Each row is a point on a landscape with many valleys, with its height.
From any point a ball rolls to the lowest of the 2 points nearest to it. It stops when none of these is lower. Distance is the straight distance between rows; heights are no part of it.
k75: [ -4  39  33  -7 -23 -39 -14 -43  21 -19   6  16  33 -22 -13  16  49  10
 -28 -15 -24 -33   1]  h=4.14
k512: [ 24  50 -16  28 -31 -75 -51 -77 -25  37  55   6  24 -44  32  12  17  42
   5  16 -11 -30   0]  h=3.10
k901: [ 10 -44 -40  28   4 -27  58  -7 -42  85  -1  23 -57  34 -16 -10  50 -34
  30   7  -1  11 -37]  h=2.31
k297: [ -9  49   1  -4 -18 -27 -31 -61  -7 -56  48  25  27 -44 -16  29  28  27
 -41 -17 -21 -28  -3]  h=3.82
k766: [-18   2 -24 -48  38  43 -29  23 -40 -69 -32 -28  -7 -28  14 -25 -97 -18
  19 -48  23  76  53]  h=1.92
k676: [ 45 -78 -73  39  -8  -1  73   4 -47  32   5  28 -47  -2 -12 -15 -47  18
  61  -8 -23  47 -40]  h=3.32
k539: [-57  19  62 -34  32  49 -76   6  25 -36 -20  -2   5  55  15 -33  13 -38
  -1 -54  -5   8  22]  h=1.61
k991: [ -2 -36  -4   3   5  46  45 -14  17  25 -17  56 -26  48 -33 -32  66  23
 -24 -21  -3 -19 -51]  h=5.17
k170: [ -8   1  -9 -36  38  70  10  40 -16 -68 -66  -7 -21  13  10 -28 -49   7
 -13 -17  36  48  25]  h=1.31
k351: [ -2  19 -22   7 -14 -32  16   2 -14   8  36  -4 -26  10  -5  29  37 -24
 -28  33  -4  -6 -39]  h=5.71
k628: [ 44  -6  22  -8 -38 -13   8  11   3  23 -11 -31  25 -16  39  13 -41 -23
  27  51 -33  24   9]  h=0.85
k523: [ 26  36 -58  29 -15 -56 -10 -52 -68  -8  64  26 -54 -42   1  33  21  28
   6  15  22 -26 -23]  h=6.32
k63: [  0 -29  12 -12  42  14  40   0  25 -24 -40  -8 -55  46  -2  -8  11 -48
   0  -2  26  32  -9]  h=2.13
k333: [-10 -15  -9  -9  14  64  36  19  13 -19 -30  23 -18  42 -17 -30  47   1
 -32   3  15  16 -34]  h=4.96
k103: [-28  45 -24  23  15 -41 -14 -28 -27 -35  56  10 -34 -10 -12  23  37 -24
 -14   0  22 -10 -24]  h=5.91
k540: [ 49 -23 -17  21 -11 -17  34  -7   7  26 -33 -27  26 -32  26  -5 -63  17
  37  50  13  37  19]  h=0.10
k599: [  6 -17 -56  30  -3 -78  30 -12 -34  80   4  29 -60  23   5 -17  70  -9
  36  -4  13  -7 -17]  h=1.94
k249: [ 53 -33 -73  38 -27  -6  42 -15  -9  -8 -29  -8   3 -45  22  -3 -59  47
  43  17  26  53  -6]  h=1.32
k821: [-11 -19  43 -41 -41  14 -73  54   4  -9  48 -34  38   1   4  21 -11  -8
   6   4 -70  -5 -13]  h=0.47
k329: [-35  27  39 -37  39  34 -25  26  11 -55 -35 -12 -14  58  28 -31  -9 -60
  -6 -32 -10  33  35]  h=1.25
k339: [ 13  33   4 -28 -48  36  -6 -12  -3  -6  12  -9  36 -15   7  24  29   5
 -87  33 -42 -15 -13]  h=3.90
k42: [-49  -2  54  -7  20 -20 -58  15  47 -28  27  -3   7  23 -19  11  15 -24
  18 -61  -8 -43   6]  h=2.04
k364: [ 15  11 -30  28  -9 -65  16 -25  17  34  10  14 -12   1  -5  -5  74  39
 -18   4  29 -53 -11]  h=0.80
k356: [  9  -9 -13  28  11  52  57  -7  -5 -10 -48  21 -24 -13  -9  15 -60  -7
  23  -2  28  39  10]  h=3.64
k280: [-19 -24  43 -52 -18  47 -60  74 -25 -20  10 -33  38 -15  -8  -6 -53  13
  -2  -1 -53  28   8]  h=1.02
k653: [ 32 -51 -21  40  19 -19  64  -2   9  61 -44  15 -30  12 -15 -19 -19  55
  24  19  35   7 -11]  h=4.60
k286: [ -6 -44 -19   2  32   0  39  -2  13   5  -8  12 -64  59 -13 -16  67 -40
  13 -12  19  21 -43]  h=1.95
k39: [ 45 -40 -43  19 -25  43  68  25  11  26 -23  22  10  11  -1 -26   2  41
   1  30  -4  -5 -21]  h=2.99
k85: [  2 -31 -41 -15  31  64  48  47  -1 -46 -20 -11 -28  23   0 -18 -31  -8
 -13  17  22  40   1]  h=1.91
k947: [-71  17  44 -28  27  33 -80  27   8 -24  18 -11  43  29 -17 -32  16 -20
 -23 -49 -18   6  21]  h=1.93
k374: [ 19  -1 -37  32 -27 -34  44 -13  13  67   9  35   2  27  -2 -24  69  64
 -29  14 -26 -41 -20]  h=1.60
k860: [ -2 -26  57 -50  19  46 -20  56  17 -28 -40 -21  26  -9   4 -11 -51  -7
  37 -38  -2  -2  49]  h=3.24
k706: [  3  43 -22  19   6 -37 -28 -48 -51 -58  82  19 -17 -51   3  35 -13   2
  16   9  10 -13 -11]  h=6.12
k301: [-36  12  29 -38   8  41 -34  57 -18 -31   3 -28  24  15   1 -16 -54 -23
 -26   7 -29  37  24]  h=1.41
k972: [-42  -2  54 -18 -11  52 -42  10  13  35   6  13  57  -7 -24  -2   7 -31
  15 -26 -35 -17  11]  h=2.79
k638: [-65  43  17 -12  22  28 -49 -19  11 -31  27   3  33   0 -16  -8  29 -22
 -54 -21   6 -11  11]  h=2.32
k34: [ -2 -16 -17 -11  21  23  34  36   8 -18   8 -36 -17  16   3  17 -53 -42
 -16  34  11  23  13]  h=2.28
k316: [  2 -24   3 -23   3  34 -10  46 -14 -40   5 -50   5 -10   5  15 -88 -13
 -13  30   4  38  15]  h=1.86
k447: [-18   6  32   8  -5 -69 -34  -5  17  38  35 -17   4  -3 -11  26   6 -24
  19  -3  -3 -43   2]  h=2.02
k816: [-42  17  41  -2  39 -13 -29 -19  41 -26   9   1 -32  42   5  12  16 -66
  14 -32  15 -10   2]  h=1.97
k16: [ -4  25 -11  24  -4 -80 -21 -30  12  31  34  -2  -4 -15   0  23  26  20
  -7   0  38 -66   8]  h=1.50
k475: [  9   2  35 -20 -25   0 -15  13 -16   2  13 -30  11  -5  24  28 -21 -71
  14  29 -53  39 -11]  h=1.36
k870: [ 20 -26   6  28  22  -4  52 -19  27  58 -49  24 -32  35  -6 -14  27   5
  18  10  31  -4 -17]  h=4.32
k153: [-42  30  29 -12   0  36 -26  -3   4   2  22  -1  39  -3  -6   4  12 -52
 -16   4  -3  -8   3]  h=2.58
k938: [-42   2  27   7  -6 -33 -68   7  23 -26  64  16  28 -17 -39  18  23  17
  30 -60 -30 -58   4]  h=1.43
k818: [ 39   2  -2  34 -29 -43  14  -6  -1  83   0 -26  -2  12  26   5 -17  47
 -22  69 -12  -1  -8]  h=5.14
k873: [-10 -22  61   1   9 -28 -17   7  39  47  -1 -16  21   8 -15  14 -22 -22
  41 -10  -6 -29  21]  h=2.36
k656: [ 36   2 -13   2 -18  60  50  23  19   6 -50   6  30  -9  15 -10  -4  30
 -27  25   6 -21  16]  h=3.40
k478: [ 18 -23  63   8   3 -23  10  14  35  25 -40 -10  20  -4  -5   3 -61   6
  44   3 -14  -6  29]  h=2.64
k903: [ 26 -39  40 -12   7   8   1  13  24 -14 -51 -12  25 -29  -1  -3 -77  -1
  63 -21  10  21  41]  h=2.94
k118: [ 33  55 -64  60 -25 -81 -12 -64 -39  47  43  30 -17 -23  43  -1  50  54
  14  26  -7 -21  -9]  h=2.75
k192: [-24  11  -7  -6  16  12  10   6  15 -35  -4  12  -9  26 -15 -17  71 -12
 -53   3  13   5 -36]  h=4.73
k516: [-33  -3  12   5 -10 -53 -62   2   8  14  79  -4  16 -13 -16  28   5 -23
  58 -37 -24 -41   9]  h=1.96
k144: [-16   6 -55 -21  15  27 -17  12 -11 -90 -31 -24 -14 -49  11   7 -80   5
  18 -65  51  48  34]  h=2.53
k289: [ -4   4  39   6   8  32  26 -16  29  26 -41  11   3  14 -11   3  11 -11
 -13   8  34  -9  -5]  h=4.09
k216: [-25   7   9 -45  22  45 -48  46 -47 -67 -35 -30  14 -35  -1 -28 -89  33
  -2 -39  20  53  33]  h=2.30
k266: [ 13  26   8  -7 -49 -19   5 -38  19  15   5  -1  40 -12  -4  21  38  32
 -61  22 -39 -31   0]  h=4.15
k494: [ 16 -13 -24  15  -3 -15  48  12  -5  45   6  -9 -34  19  -7  16   1 -16
  -8  50  16  -7 -19]  h=5.52
k696: [ 38 -27 -21  47  -1 -44  50  10  -1  73 -23 -20  -7  11   4 -20 -23  81
 -14  49  15  -5   3]  h=4.90
k922: [-50   9  45 -41 -18  46 -63  -8   9   4  11  15  68 -18 -30   1  38   5
 -20 -54 -62 -25  23]  h=3.01
k237: [  0   5  38  -7   9  59  27  -3  -4  -3 -54   8   9 -17  -3   2 -29 -21
   1  11  17  26  10]  h=3.91
k684: [-13  19  22 -16 -34 -25 -61  19  16 -23  55 -27  39 -17   9  20  11  -8
 -14   8 -26 -27 -11]  h=1.13
k943: [ 36 -70 -49  32  -7 -18  71  11 -47  87   1  21 -38  17  -3 -23  -6   3
  45  23 -17  27 -37]  h=2.74
k421: [ 42 -12  -7  12 -32  -3  20  12   0  32  11 -30   0   3   3  23 -22  20
 -35  63   2 -17 -18]  h=5.33
k964: [ 10 -13 -35  10   3  29  19  -3   9 -49 -36  -6  -9 -42   0  19 -79   5
  32 -22  53  31  24]  h=3.21
k328: [ 30  34 -37  26   7 -55  -2 -67 -36 -24  48  41 -20 -54 -14  24  16  69
  -4   2  28 -50   5]  h=6.50
k803: [ 20  26  11 -34 -31  60  14  24   1  -7 -26  -9  43 -23  13   3  -4  15
 -54  27 -20 -20  19]  h=3.66
k982: [-14  28  32 -44  39  64  -5  33  -1 -54 -62  -6 -12  37  22 -38  -5  -8
 -38 -16  15  23  25]  h=0.82
k187: [ 22  20 -62  50 -24 -74  10 -35 -37  53  32  24 -30  -6  26   1  72   7
  26  17  -2  -8 -30]  h=2.37
k138: [-43  20  20  -9  50   3  -8  -2  14 -36  -7 -17 -24  53  14  -6  10 -95
  -4 -20  -8  39   9]  h=1.62
k640: [ 20  32  -1  11 -33 -45 -45 -67   2 -22  58  14  48 -57   6  27  12  55
  -4 -14 -28 -52  12]  h=3.46
k22: [-10   9  51 -53  10  51 -29  41  22 -20 -41 -21  46   0  14 -18   6 -15
  -9 -24   3 -21  34]  h=3.48
k361: [ 61 -40 -65  38 -21  19  67  18  -6  20 -25  20   4 -10  20 -31 -28  52
  43  33 -10  41 -16]  h=2.38
k397: [-17  27  18  -5  13 -15  -3 -53  25 -32  -8  28  -7  10 -20   7  81   9
 -39 -25  15 -22 -21]  h=4.44
k837: [ -3 -11 -39  14  21 -54  21 -22  -6  22  15  17 -62  28  -9   4  77 -41
  18 -10  40 -10 -32]  h=1.40

Where does a ball stop that starts at each point below?
k333: k599
k328: k766
k523: k766
k696: k766
k860: k938
k803: k540
